Each row is a point on a landscape with many valleys, with its height.
From any point a ball rolls to the lowest of the 2 points nearest to it. It stops when none of these is lower. Distance is the straight distance between rows; heights are no part of it.
Q938 (h 48.8): [-2.57 -0.86  0.59 -1.29  0.98  3.03  2.08  2.50 -2.66 -0.23 -0.98 -0.82
 -1.25  5.36 -0.22 -2.09 -1.01  1.87  1.78 -1.49 -1.29  2.39  1.15  0.97
 -0.83 -0.63 -2.82 -3.22 -0.13 -0.50 -3.39  1.20]
Q849 (h 43.2): [-1.77  0.29  0.49 -0.85 -0.11 -0.85 -0.10  1.97 -1.84 -2.61 -0.80  0.26
 -0.01  0.70 -3.38  1.65  0.25 -3.55  2.86 -0.22 -2.29 -0.97  2.13 -0.25
  0.13 -2.71 -1.37 -3.31 -1.94 -0.51  0.74  0.74]
Q251 (h 25.0): [ 2.55 -0.69 -0.44  2.28  2.42  4.61 -2.13  2.40  0.11 -0.59 -1.94  0.49
 -0.54 -2.28 -0.39 -1.96  1.37 -2.78  0.08 -2.69  2.76  1.38  0.28 -0.55
 -1.12  1.30  0.55  3.33 -0.98 -0.71  2.38 -1.30]
Q975 (h 18.8): [-1.42 -0.56 -0.99  0.39 -0.98 -3.45  1.30 -2.02  3.14  2.12  0.37 -1.25
  1.03 -1.30  0.08 -0.77 -2.52  0.02 -0.11  1.29  1.75  0.51 -0.61  3.19
  1.95 -0.11  1.09  2.42  0.52  1.15  0.91  1.67]
Q920 (h 30.9): [ 2.25 -0.89  0.28  1.04  1.48  2.74 -1.55 -1.00  3.67  0.49 -0.74 -0.21
 -2.04 -5.01  1.43 -0.96  2.53  2.17 -4.27 -2.10  1.79 -2.14 -2.26 -1.23
  0.01  0.63  2.78  2.54 -0.48 -1.56  0.06 -2.90]
Q915 (h 28.3): [-0.40  0.87  0.99  0.19 -0.47 -2.66 -0.55  0.45 -0.03  1.35  1.17  1.79
  1.74  0.48 -0.16 -0.10  0.12  0.33 -0.84 -0.18 -0.70  0.55  0.18  0.87
  0.60 -0.91  0.57  0.24  0.69  0.63 -0.54  1.03]
Q471 (h 57.0): [-0.38  0.86 -1.41 -0.12 -1.24 -1.57  0.09 -0.48  3.23 -3.11  0.40  0.86
 -1.29 -3.68 -1.28 -1.59 -1.29 -1.98  3.97 -0.11 -1.15 -2.43 -0.87  1.76
 -1.38  1.23 -0.66  0.77 -0.04  0.28  0.32  0.63]
Q678 (h 40.3): [ 1.28  0.89  0.46  1.02 -0.59  0.19 -1.17 -0.07 -2.10  4.07 -0.53  0.06
  1.52  3.58  4.79 -1.44 -0.37  2.48  0.14  1.27 -1.91  1.57  1.47 -1.09
  0.47 -0.49 -2.43 -0.32  3.09  2.05 -3.40  1.26]
Q132 (h 7.4): [ 2.92 -0.41  2.17  0.62  1.16 -0.72 -2.53  5.19  0.28 -0.79 -0.89  1.02
  1.39 -0.87 -1.14 -2.43  4.54  0.21  0.42 -4.18  2.02 -1.44 -1.24  0.46
  0.22  0.08  0.83  0.56  0.99  1.08  1.28  0.97]
Q662 (h 60.4): [-1.89  0.94  1.03 -0.83  1.51  1.88 -0.70 -3.17 -0.31  3.06 -0.30  1.30
 -2.52 -0.20  0.18  1.18 -0.12  1.67 -3.95 -0.36 -1.50  3.22  0.39 -0.60
  1.16 -2.12  0.35 -2.32 -3.60 -1.93 -2.12 -0.23]
Q869 (h 56.6): [-1.58 -0.58 -0.45 -1.32 -0.48  3.74  1.75 -0.43 -2.18 -0.90 -1.86 -0.48
 -3.89  1.13 -1.24  0.97 -1.09 -0.83  1.18 -0.37 -1.97  0.93  0.76 -1.18
 -1.09 -1.49 -1.58 -2.55 -2.38 -1.53 -0.45 -0.25]
Q730 (h 37.7): [-2.43  0.65  1.63 -1.30  2.57 -2.36 -0.76  0.26  2.63  1.10  0.47  1.52
  0.35 -2.27 -4.08 -1.79 -0.83 -2.77 -2.54 -1.78  1.18  1.86 -0.16  3.44
  1.85 -3.48  0.21 -0.46 -2.54  0.07 -0.39  2.89]
Q395 (h 31.3): [ 0.78 -1.35  1.29 -2.14 -0.71  0.13  1.44  3.56 -0.85 -4.38 -0.84 -1.01
 -0.77  1.83 -0.45  0.80  1.72  3.32  0.64 -0.11 -1.49 -2.71 -1.07 -1.23
 -1.34  1.42 -0.44 -2.60  0.70 -0.61  0.25 -1.73]
Q371 (h 48.9): [-2.22 -0.24  0.26 -0.08  0.17  2.02  2.72 -1.89 -3.12  0.44  0.71 -1.54
 -0.30  3.48  0.26  2.67  0.08  1.53 -3.51  0.33  0.04  1.77  0.04 -2.09
  0.71 -0.20  0.87  0.10 -0.47 -1.78  0.33 -1.71]
Q629 (h 32.5): [-0.19  0.04  1.86 -0.56 -0.57 -4.54  1.88  2.98 -3.02 -2.17  0.03 -1.12
  5.27  2.82  0.55  1.03  1.17  1.86  1.93  0.87 -1.79 -0.69  0.36 -0.51
  0.78 -0.76 -2.06 -1.60  3.40  1.85 -0.89  0.89]
Q115 (h 34.5): [ 2.47  0.09 -1.44  4.17 -0.44 -0.35 -2.01  0.09 -0.05  2.00  0.12  0.66
  2.33 -2.09  1.84 -0.27  1.56 -2.06 -0.11 -0.56  3.74 -0.74 -0.18 -1.03
  1.71  0.90  1.84  3.29  1.48  1.33  3.79 -0.79]
Q557 (h 31.6): [-2.50  0.02 -1.19 -0.74 -1.40 -2.21  1.25 -3.48  4.04 -0.77  1.90 -0.42
  0.60 -4.01 -1.07 -1.96 -0.98  0.39 -0.40  0.59  0.85 -1.98 -3.02  1.81
 -0.78  2.17  1.66  3.07  0.22 -0.96  0.40 -0.72]
Q247 (h 43.1): [ 0.23  0.13  1.18  0.58  0.95  0.09  1.63 -1.02 -1.30  3.41  0.02 -1.52
 -0.24  4.32  3.10 -0.39 -0.46  4.49  0.03  0.44 -2.66  2.88  1.80 -0.39
  0.39 -1.12 -2.22 -2.10  2.62  2.06 -5.01  1.67]
Q532 (h 67.8): [ 1.18 -0.38  0.31 -2.21 -1.04 -1.97  1.67  0.09  1.85 -4.01 -0.84 -0.45
 -2.36 -1.25 -1.21  1.67 -0.16  1.77  2.19  1.55 -1.29 -2.87  0.06 -0.27
  0.00 -1.05 -0.19 -2.83 -1.21  0.44  2.05 -0.17]
Q761 (h 27.2): [-0.20  0.76 -0.29 -0.14 -1.06 -3.58  2.43  2.25 -3.10 -2.03  0.23 -1.95
  3.62  2.83 -0.16  2.67 -0.61 -0.77  2.02  1.56  0.01 -0.67  0.62 -0.39
  1.73 -0.45 -1.35 -0.50  1.94  1.96  1.50  0.80]
Q60 (h 41.2): [ 2.52 -0.25 -1.45 -1.39 -3.04 -0.16  0.32 -2.05  2.22 -0.75 -0.71 -1.66
 -3.98 -0.81  3.78  0.74 -0.86  2.32  2.72  1.85 -2.13 -3.73  0.24 -1.31
 -0.41  1.28 -0.95 -0.86  0.46  0.39  0.53 -1.49]
Q454 (h 49.0): [ 1.34 -0.08 -1.01  0.18  0.51  2.87 -1.88 -1.25 -0.09  2.83 -1.09 -0.02
 -2.88  0.29  3.28  0.28 -1.73 -0.08  1.15  0.71 -1.16  2.71  2.00  0.24
  0.16 -0.25 -0.70 -1.05 -0.08  1.08 -2.39  1.01]
Q889 (h 37.1): [-1.19 -1.37 -1.00 -0.54  2.08  3.10  0.95  0.43  0.36 -1.32 -0.22  0.42
 -0.98 -1.66 -3.81  0.41  0.31 -2.10 -2.93 -1.03  2.55  0.88 -0.62  0.15
 -0.46  0.36  0.85  1.31 -2.70 -1.71  2.65 -1.27]
Q510 (h 31.4): [ 0.98 -1.11 -0.50  0.65  2.35  2.94 -0.43  2.43  1.64 -1.56 -1.14  0.35
 -1.41 -2.56 -2.92 -0.82 -0.66 -3.37  0.29 -2.15  3.44  1.09  0.59  1.15
 -0.46 -0.39  0.68  2.11 -2.02  0.21  3.58 -0.12]
Q462 (h 41.3): [-2.17  0.63 -0.15  0.13  0.78 -1.89 -0.56 -1.13  1.08  0.13  1.43  1.73
  0.68 -2.49 -3.75  0.60 -0.29 -3.76 -0.80 -0.42  1.46  1.40 -0.19  1.64
  0.61 -2.03  0.98  1.08 -2.24 -0.20  1.44  1.72]
Q171 (h 58.4): [-3.01  0.20  1.34 -1.67  1.46  2.32  1.11 -1.74 -1.39 -0.39 -0.93  0.28
 -3.01  0.99 -1.36  1.83 -0.44  0.64 -1.31  0.21 -2.04  1.57  0.92 -0.44
 -0.29 -3.13 -0.81 -3.47 -3.24 -1.78 -1.40  0.59]
Q929 (h 35.2): [-2.21  0.63 -1.77  1.28  0.25  1.76 -1.59 -1.11  0.14  2.70  2.28  1.21
  3.05 -1.12 -1.19 -4.48 -1.46 -3.03 -0.46 -0.15  1.82  2.47 -1.00  1.25
 -2.01  2.53  0.19  5.19  1.32 -1.32 -1.74  1.09]
Q187 (h 63.9): [ 0.19 -1.98  1.69 -2.00  1.76  2.28  1.27 -1.39  1.19  0.55 -1.93 -1.66
 -2.10  0.86 -0.09  1.57 -1.23  3.77 -4.01 -0.41  1.27  1.78 -0.70  1.41
  2.23 -1.37  0.63 -1.85 -1.26  1.04  0.23 -1.58]
Q999 (h 38.0): [ 1.34 -0.71 -2.50 -0.57 -2.14  0.09  1.99 -2.01  1.02 -1.58 -0.78 -2.18
 -2.68  0.00  1.75  2.43 -2.80  0.20  3.96  2.41 -1.45 -2.50  1.28 -1.12
 -0.87  0.95 -1.01 -0.40  0.48  0.88  1.23 -1.08]
Q23 (h 26.1): [-2.24 -0.74 -1.97 -0.54 -1.10 -1.45  1.60 -2.16  4.89  1.14  1.33 -2.31
  1.39 -2.07 -1.43 -3.62 -3.46 -0.09 -0.62  0.82  1.58  0.33 -1.86  4.28
 -0.40  2.42  0.53  4.17  1.31  0.78 -0.27  1.80]
Q382 (h 51.2): [ 1.23  0.90 -1.32 -0.16  0.23  2.12 -3.22 -3.98  1.70  3.37 -0.61  0.96
 -4.26 -2.12  1.66  1.43 -2.80 -1.48  0.98  1.81 -2.10  1.74  1.38  0.70
  0.73 -2.35 -0.09 -2.26 -1.85  0.93 -1.73  1.55]
Q925 (h 34.8): [-0.94  0.06  1.81 -0.70 -0.11 -2.40  2.34  2.36 -3.05 -1.91  1.17 -0.28
  2.83  4.23  0.97 -0.52  1.36  2.93  2.49  2.07 -3.16 -1.04 -0.41 -1.46
 -0.59  0.11 -3.58 -2.67  3.38  0.45 -3.47  0.99]
Q635 (h 68.8): [ 0.55 -0.68  0.42 -1.61  0.05 -1.76  1.54  1.54  0.47 -2.09 -1.06 -1.93
 -1.32  0.99  0.16  1.90 -0.74  1.39  3.77  0.86 -2.65 -1.27  1.25  0.32
  0.10 -1.68 -1.99 -3.57 -0.29  1.43  0.49  0.80]
Q967 (h 26.8): [ 1.44 -0.06  2.85 -1.40 -0.35 -1.84 -0.61  5.63 -1.01 -3.92 -0.44  0.11
  0.66  1.36  0.28  0.46  3.27  2.28  2.61 -1.56 -1.35 -3.83 -0.75 -1.45
 -0.09  0.18 -1.09 -2.89  0.50 -0.21  0.96 -0.59]
Q912 (h 58.5): [ 0.98  1.09 -0.55  1.58 -3.18 -2.43 -0.92  0.46  1.24 -1.92  1.16  1.18
  0.89 -2.69  0.30 -0.33  0.29 -2.37  3.63  0.63 -0.59 -3.57 -0.18 -1.65
 -1.00  1.30  0.71  1.09  0.45  0.74  1.18 -0.08]
Q400 (h 62.1): [-1.33 -0.55  1.85 -0.72  2.57  2.33  1.12 -2.49  0.95  3.21 -0.95 -0.03
 -2.74  1.40  0.49  1.08 -0.76  3.68 -4.78 -0.45 -0.70  3.58 -0.56  1.85
  1.24 -2.94  0.45 -1.50 -1.48 -0.51 -1.99 -0.05]
Q757 (h 36.5): [-2.03 -0.02  0.95 -0.32  1.20  0.24  1.74  3.75 -4.68 -1.51 -0.35  0.32
  3.72  4.56 -3.00  2.39  1.58 -1.25  0.61 -0.19  0.01  1.42  0.82 -1.78
  0.62 -1.67 -1.12 -1.77 -0.08 -0.54  0.45  0.65]
Q415 (h 16.0): [ 2.04  0.28 -0.10  1.70  2.38  4.37 -3.47  0.62 -0.08  2.13 -1.27  1.73
 -1.21 -1.19  0.93 -0.69  1.11 -1.63 -1.67 -2.68  0.81  2.24  0.20 -0.51
 -0.47 -1.05 -0.06  0.56 -1.33 -0.02  0.08 -0.58]
Q16 (h 35.4): [ 1.62  0.43 -1.05  1.46 -0.40  2.76 -1.26 -2.49  2.88  0.50  1.10 -0.66
 -1.45 -3.14  2.59 -1.13  1.08  1.80 -2.93 -0.46  0.88 -2.04 -1.89 -0.72
 -1.27  2.34  1.85  3.38  0.50 -1.17 -0.11 -2.83]
Q279 (h 54.5): [ 1.91 -0.56 -0.47  0.32  0.00  1.54 -3.14 -2.63  5.16 -0.17 -0.79  0.97
 -5.27 -6.04  1.41 -1.63  0.25 -0.40  2.02 -1.91 -0.53 -2.26 -0.31  0.85
 -0.82  0.33  1.76  0.00 -0.95  0.13 -0.41 -0.59]
Q631 (h 40.4): [-1.95  0.17  1.85 -1.10  1.18 -0.61  2.11  1.95 -4.15 -2.85 -0.16  0.67
  1.50  2.48 -3.89  2.22  1.30 -1.82  1.81 -0.09 -2.35 -0.24  0.97 -2.12
 -0.16 -1.91 -1.09 -2.92 -1.65 -1.44  0.09  0.71]
Q290 (h 32.6): [-1.77  2.09  0.99  1.16 -0.18 -2.24 -1.94 -0.89 -1.00  3.99  1.33  2.79
  3.79  0.33 -0.40 -1.43  0.04 -1.42 -1.55  1.09 -1.13  1.53 -0.12  0.13
 -0.23 -0.49  0.49  0.96  0.07 -0.16 -2.37  1.43]
Q508 (h 35.9): [-0.97  1.07 -1.82  2.28 -2.25 -1.26 -0.97 -2.73  3.62  0.68  2.66  0.95
  0.62 -3.29  0.86 -1.34 -1.24 -2.55  0.51  0.22  1.19 -0.77 -1.01  0.33
 -1.30  1.98  1.95  3.41  0.27  0.29  1.14  0.78]
Q841 (h 43.3): [-0.06  1.03 -0.83 -0.03 -1.89 -0.77  0.84 -3.34  1.65  0.47  0.97 -0.50
 -2.38 -0.98  2.88  1.08 -0.66  2.40 -0.51  2.16 -2.34 -1.99 -0.19 -1.14
 -0.81  1.58  0.21  0.81  0.52 -1.09 -0.97 -0.53]
Q533 (h 39.5): [-1.71 -0.46 -1.10  0.31  0.84  1.71  0.38  0.11 -1.06  1.87  0.50  0.19
  1.50  1.64 -1.33 -2.88 -1.63 -0.77 -1.64 -0.28  1.61  3.35 -0.59  1.99
 -1.21  2.05 -0.37  2.56  1.19 -1.24 -1.51  0.75]
Q783 (h 35.3): [ 0.23 -1.20 -0.18 -1.77 -0.13  1.05  1.94  3.99 -2.08 -4.50  0.46 -1.12
  1.60  2.97 -1.04 -0.62  0.60  1.54  0.48 -0.14  1.28 -1.84 -0.78 -0.05
 -1.40  2.92 -0.97  0.93  2.56 -0.93  0.67 -2.34]
Q893 (h 36.7): [-0.12  1.00  0.43  2.80 -0.54 -0.34 -0.99 -0.41 -2.86  5.23  0.75  1.87
  3.36  3.36  2.19 -0.54  0.28 -0.32 -1.88  0.94 -1.46  2.65  1.22 -1.56
  0.18 -0.71  0.02  0.92  1.58  1.46 -2.58  1.59]
Q879 (h 38.5): [ 2.41  1.00 -1.49  3.21 -1.47 -1.71 -0.70 -2.92  0.62  2.49  0.93  0.17
  2.65 -1.12  2.78  1.50 -0.26 -2.30 -1.51  1.43  2.18 -0.48  0.61 -1.03
  1.61  1.01  2.20  3.29  1.42  1.92  3.47 -0.24]
Q403 (h 70.5): [ 1.30  0.82 -0.97 -0.63 -0.68  0.63 -1.30  1.72 -2.15  1.02 -2.25  0.09
 -1.99  2.21  1.43 -0.40 -1.00 -0.98  5.84 -0.19 -3.83  0.84  3.18 -0.57
 -1.37 -2.28 -4.02 -4.05  0.38  1.34 -2.92  2.98]
Q916 (h 44.2): [-2.13 -0.20 -1.37 -0.03  0.57  3.47  0.84 -0.80 -1.64  2.22 -0.29 -1.01
  0.34  2.38 -0.87 -0.32 -1.82  0.69 -3.05 -0.07  1.23  4.07  0.22 -0.15
  0.48 -0.30  0.17  1.49 -1.10 -1.99 -0.72 -0.54]
Q470 (h 28.8): [-1.53  0.81  2.99 -1.10  2.64  0.79 -1.80  0.71 -0.63 -0.52  0.23  2.76
 -0.29 -0.70 -3.38 -1.36  2.68 -0.53 -2.80 -3.02 -1.34 -0.03 -0.57 -0.13
 -0.48 -1.46  1.18 -1.94 -2.82 -2.45 -1.13  0.24]
Q663 (h 65.5): [ 2.43 -1.42  0.79 -1.58  0.63  1.00 -0.78 -0.27  2.79 -0.63 -2.20 -0.41
 -2.62 -0.49  0.18  0.31  0.42  2.39 -0.71 -0.81  1.63 -0.91 -0.64  0.93
  1.50 -0.92  0.85 -2.38 -1.86  0.95  1.39 -1.37]
Q904 (h 52.9): [ 1.47  0.06 -0.79 -0.50 -0.07  2.08 -3.22 -3.48  4.00  1.59 -0.99  0.61
 -4.91 -4.89  3.11  0.22 -1.60 -0.18  1.70  0.33 -0.55  0.88  0.39  1.69
 -0.02 -1.24 -0.09 -1.30 -1.85  0.33 -0.64  0.41]
Q153 (h 30.8): [-0.53  0.00  0.73  0.89  0.57 -0.90 -0.50  4.01 -5.41  0.12  0.82  1.03
  4.64  3.86 -2.25  0.42  2.50 -1.82 -0.99 -0.19  1.51  1.15 -0.10 -1.89
  0.20  0.26  0.41  0.24  0.27 -0.98  0.71 -0.76]
Q238 (h 55.8): [ 0.62 -0.42 -0.02 -0.93 -0.99  0.03 -0.86 -0.87  4.33 -2.25 -0.01  0.06
 -3.08 -4.76  0.20 -2.05 -0.13  0.02  2.23 -1.33 -0.30 -3.12 -1.30  1.92
 -1.32  0.71  0.62 -0.41 -0.93 -0.09  0.00 -0.03]
Q860 (h 46.0): [ 1.88  0.49 -1.73  0.73 -0.85  0.78 -1.23 -1.87 -0.56  4.18 -1.15 -0.90
 -0.27  0.72  3.49  3.05 -1.80 -0.28  0.32  2.50  0.12  2.29  2.37  0.16
  1.86 -1.70 -0.22 -0.11  1.46  2.48  0.17  1.43]
Q628 (h 40.0): [ 0.51  1.24 -1.16  1.46 -1.77  0.77  0.72 -3.14  0.39  0.13  1.58  0.13
 -0.79 -0.53  2.80  0.79  0.22  1.58 -2.49  1.68 -0.94 -1.32 -0.71 -2.73
 -0.98  2.97  0.88  1.97  0.07 -1.26  0.87 -2.50]
Q357 (h 51.7): [-0.90 -2.19 -1.09 -0.78 -0.20  3.55  2.41  3.05 -4.32 -2.51 -2.03 -2.18
 -1.53  4.58 -0.96 -1.30 -1.09  0.08  4.04 -0.99 -0.80  1.51  0.22 -0.36
 -1.50  0.56 -2.69 -1.88  0.82 -1.68 -1.72 -0.53]
Q776 (h 59.8): [ 2.30  1.23 -1.78  1.92 -2.12 -1.10 -1.66  0.44  0.26 -0.60 -0.59  0.98
 -0.70 -1.26  2.48  0.39  0.35 -2.33  3.72  1.26  0.38 -0.78  0.93 -0.89
 -0.85  0.43  0.28  0.95  0.32  1.79  2.76  0.30]
Q373 (h 33.5): [ 1.04 -0.26 -2.67 -0.18 -1.79 -1.57  1.78 -2.26  1.02 -1.01 -0.39 -1.92
 -1.48 -0.50  1.09  3.51 -3.56 -1.76  2.91  2.92  0.41 -0.76  2.01 -0.48
  1.08 -0.74 -0.82 -0.75 -0.58  2.24  2.43  0.34]
Q910 (h 23.3): [ 1.11  0.05  1.74  0.66  0.42 -1.81 -1.16  2.64 -2.69 -1.54  1.29  1.29
  3.34  0.52 -1.46  0.56  4.57 -0.71 -2.31 -1.07  2.22 -1.09 -1.42 -1.40
  0.05  0.76  1.69  0.78  0.09 -0.76  2.31 -1.94]
Q965 (h 42.4): [-2.78  0.08 -0.47 -0.93  0.46  1.25  2.67 -0.55 -2.31 -2.07  1.47  0.83
  1.16 -0.20 -4.29  0.76  0.89 -0.98 -2.94  1.02  1.19  0.56 -1.77 -0.73
 -1.10  1.67  1.43  0.87 -2.59 -3.69  0.87 -2.33]
Q43 (h 46.2): [-0.37 -0.72  1.14 -0.93  1.63  1.24  1.34  1.79 -1.39  1.52 -2.14 -1.51
 -0.73  4.22  1.52 -2.04 -0.74  3.73  0.65 -1.61 -0.58  2.60  0.60  2.02
  0.16 -0.58 -2.68 -1.69  1.90  0.98 -3.64  1.45]
Q146 (h 29.7): [-1.72  0.27 -0.18 -1.02 -0.81 -1.77  2.88  0.37 -1.94 -0.31  1.63 -1.18
  2.29  3.63  0.80 -0.81 -0.85  2.46  0.06  2.40 -1.91  0.13 -0.51 -0.12
 -0.53  2.38 -1.74  0.09  3.27  0.10 -2.92 -0.16]
Q946 (h 30.7): [-1.33  0.28 -1.58  1.76  0.87  3.94 -1.56 -2.17  1.68  2.38  1.28  1.58
 -0.30 -3.42 -0.08 -3.58 -1.92 -2.95 -1.51 -1.68  0.90  2.61  0.13  1.53
 -1.56  1.22  0.75  4.49 -0.84 -0.10 -0.81  0.75]
Q15 (h 6.9): [ 0.54  0.72 -0.47  1.76 -2.20 -5.80  1.26 -1.65  1.41  1.35  0.89 -1.24
  3.65  0.20  0.45  0.36 -0.53  0.21 -0.66  1.38  1.75 -0.88 -0.69  1.21
  2.91  0.82  1.08  1.93  2.88  2.39  0.50  2.07]
Q486 (h 16.6): [ 0.97  0.44  3.02 -0.11  0.44 -3.72 -1.85  2.74  0.45 -1.60  0.30  1.82
  2.35 -1.00 -1.52  0.17  4.01  0.02 -1.10 -2.46  1.16 -2.80 -1.26  0.08
  0.92 -0.77  2.01 -0.62 -0.68  0.04  2.23 -0.76]
Q443 (h 46.1): [-1.12  0.18  0.70 -1.14  1.11  1.59  1.32 -0.45 -2.59 -1.16  0.82  0.36
  0.62  1.09 -1.08  2.22  2.00  1.40 -3.74  0.17  0.12 -0.01 -1.01 -2.73
 -0.52  1.92  1.46  0.06 -1.39 -3.88  0.54 -2.45]
Q216 (h 29.9): [ 3.25  0.51 -0.63  2.96 -0.69 -1.37 -1.49  2.18 -0.67  0.18 -0.48  0.77
  2.92  0.45  1.19 -0.03  3.27 -0.86 -0.58 -0.99  2.72 -1.92 -0.20 -1.24
  0.28  1.31  1.52  2.03  1.23  0.74  3.41 -1.96]
Q911 (h 24.7): [ 4.30 -1.24  1.05  1.12  2.15  4.02 -2.68  0.08  2.28  1.67 -1.83 -0.19
 -2.65 -3.04  2.11 -1.01  1.76  1.61 -2.56 -2.82  2.24  0.22 -0.43 -0.09
  0.94 -0.58  0.91  0.86 -0.55 -0.03  0.30 -1.83]
Q79 (h 69.8): [-0.14  0.42 -0.62 -0.83  0.06 -1.21 -0.48  0.79 -0.85  0.25 -0.48 -0.26
 -0.73  1.63  1.56 -0.39 -1.28 -0.22  3.79  0.95 -3.18  0.23  2.03 -0.31
 -0.79 -1.06 -2.14 -2.51  0.87  1.13 -2.25  2.30]
Q848 (h 26.7): [ 0.37 -0.93 -1.74 -0.42 -0.78 -2.70  0.14 -2.26  3.10  1.53 -0.44 -1.37
 -1.05 -1.93  0.56  1.83 -3.56 -1.08  1.26  1.41  1.95  0.59  1.21  2.49
  1.73 -1.91  0.90 -0.35 -0.79  3.04  2.45  1.88]
Q613 (h 54.2): [-1.47 -2.72 -1.58  0.12 -0.49  4.62  2.02  1.92 -4.19 -2.52 -2.01 -0.52
 -2.68  3.36 -2.15  0.81 -0.74 -1.32  2.67 -0.49 -0.85  0.72  1.19 -2.79
 -2.08 -0.52 -2.07 -2.13 -0.52 -1.91 -0.30 -1.09]
Q609 (h 66.8): [ 0.89 -1.14  1.47 -2.29  0.06 -0.61  1.41 -0.82  2.86 -2.26 -0.93 -0.32
 -2.87 -1.81 -1.57  3.09 -1.11  1.21 -0.54 -0.06  0.46 -1.76 -0.47  0.31
  0.70 -1.40  0.76 -1.78 -3.03  0.63  3.07 -1.78]
Q781 (h 29.8): [-0.48 -0.32  0.21 -2.07 -1.42 -2.30  1.12  2.80 -2.01 -3.71  2.52 -0.79
  3.50  2.49 -0.20 -0.77  1.09  1.89  0.63  2.09  0.49 -3.02 -2.07 -0.06
 -1.49  4.89 -0.52  1.53  3.38 -1.56 -1.61 -2.74]
Q169 (h 21.9): [ 1.43  0.02  2.62 -0.43 -1.50 -4.29 -1.24  3.20 -0.08 -2.34  0.12  0.56
  1.65 -1.28 -0.72  0.24  3.64  1.06  0.90 -1.56 -0.94 -3.63 -1.10  0.26
  0.89  0.25  0.66 -2.50  1.11  0.21  0.82  0.38]
Q746 (h 42.6): [ 2.81  0.14 -1.91  1.91 -1.44 -1.22 -1.10 -2.80  1.94  4.09  0.06 -1.69
 -0.03 -1.01  3.91  0.74 -2.11 -0.44 -0.66  2.20  1.26  0.77  1.61 -0.19
  2.75 -0.18  0.50  1.89  2.01  2.41  1.57  0.56]
Q215 (h 33.6): [-3.26  0.96  3.02 -2.00  1.87 -1.98 -2.02  1.24  1.46 -2.13  1.00  2.54
  0.93 -1.89 -5.22 -2.28  0.69 -2.25 -1.11 -2.49 -0.76 -0.03 -1.26  2.53
 -0.22 -1.45  0.15 -0.37 -1.78 -1.94 -0.88  2.06]
Q123 (h 39.3): [-2.06  0.69 -1.66  1.41  0.05 -2.02 -0.59 -1.97  1.58 -0.70  1.78  0.72
  0.94 -3.89 -2.43 -0.61 -0.72 -4.34  0.12  0.35  2.09 -0.07 -0.78  0.54
 -0.34  0.63  2.73  3.39 -1.40  0.05  1.88  0.94]
Q242 (h 19.4): [ 0.49  0.27 -0.71 -0.73 -0.83 -3.53  2.82 -0.30 -0.14 -0.86  0.21 -2.75
  2.69  1.89  0.99  2.37 -0.84  0.82  0.07  2.18  0.45 -1.48  0.93  0.64
  1.72  0.88  0.27  0.80  2.98  2.10  1.37  0.12]
Q138 (h 22.9): [-0.71  1.11  2.93 -0.59  1.19 -1.75 -0.90  0.11 -1.79  1.05  0.14  1.41
  0.25 -0.02 -0.43  0.79  2.11  1.18 -1.67 -0.47 -1.62 -0.77 -0.09 -0.80
  0.22 -2.06  0.12 -2.10 -1.35 -0.71 -0.96  0.61]
Q194 (h 22.6): [-0.58  0.20 -0.31 -0.24 -1.38 -1.08  1.36  0.81 -3.19  0.06  2.67 -1.03
  4.64  4.18  1.79 -1.37  1.50  2.57 -0.99  1.78  0.78 -0.94 -0.97 -1.23
 -1.68  4.34 -0.33  1.48  4.60 -1.10 -3.22 -1.42]
Q71 (h 23.9): [ 0.23  0.18 -0.23  1.49  2.30  4.16 -2.00 -1.69  1.25  2.10  0.05  1.02
 -2.35 -2.54 -0.61 -1.10 -0.64 -1.47 -2.43 -1.39  1.51  2.56  0.17  0.93
  0.03 -0.43  0.71  0.91 -2.31 -1.05 -1.00 -0.68]

Call two points neighbours if one is among the 2 nearest of the other. Go from one point of each pair to the other, from neighbour to neighbour, staying as low as possible. Name the highest point that can't be avoided.
Q15, Q138: Q462
Q975, Q486: Q783
Q415, Q194: Q841
Q194, Q975: Q925

Two balls start at each pair of points below. Name the first point that both come to, or write never.
Q443, Q628: Q415
Q662, Q462: Q138
Q403, Q849: never
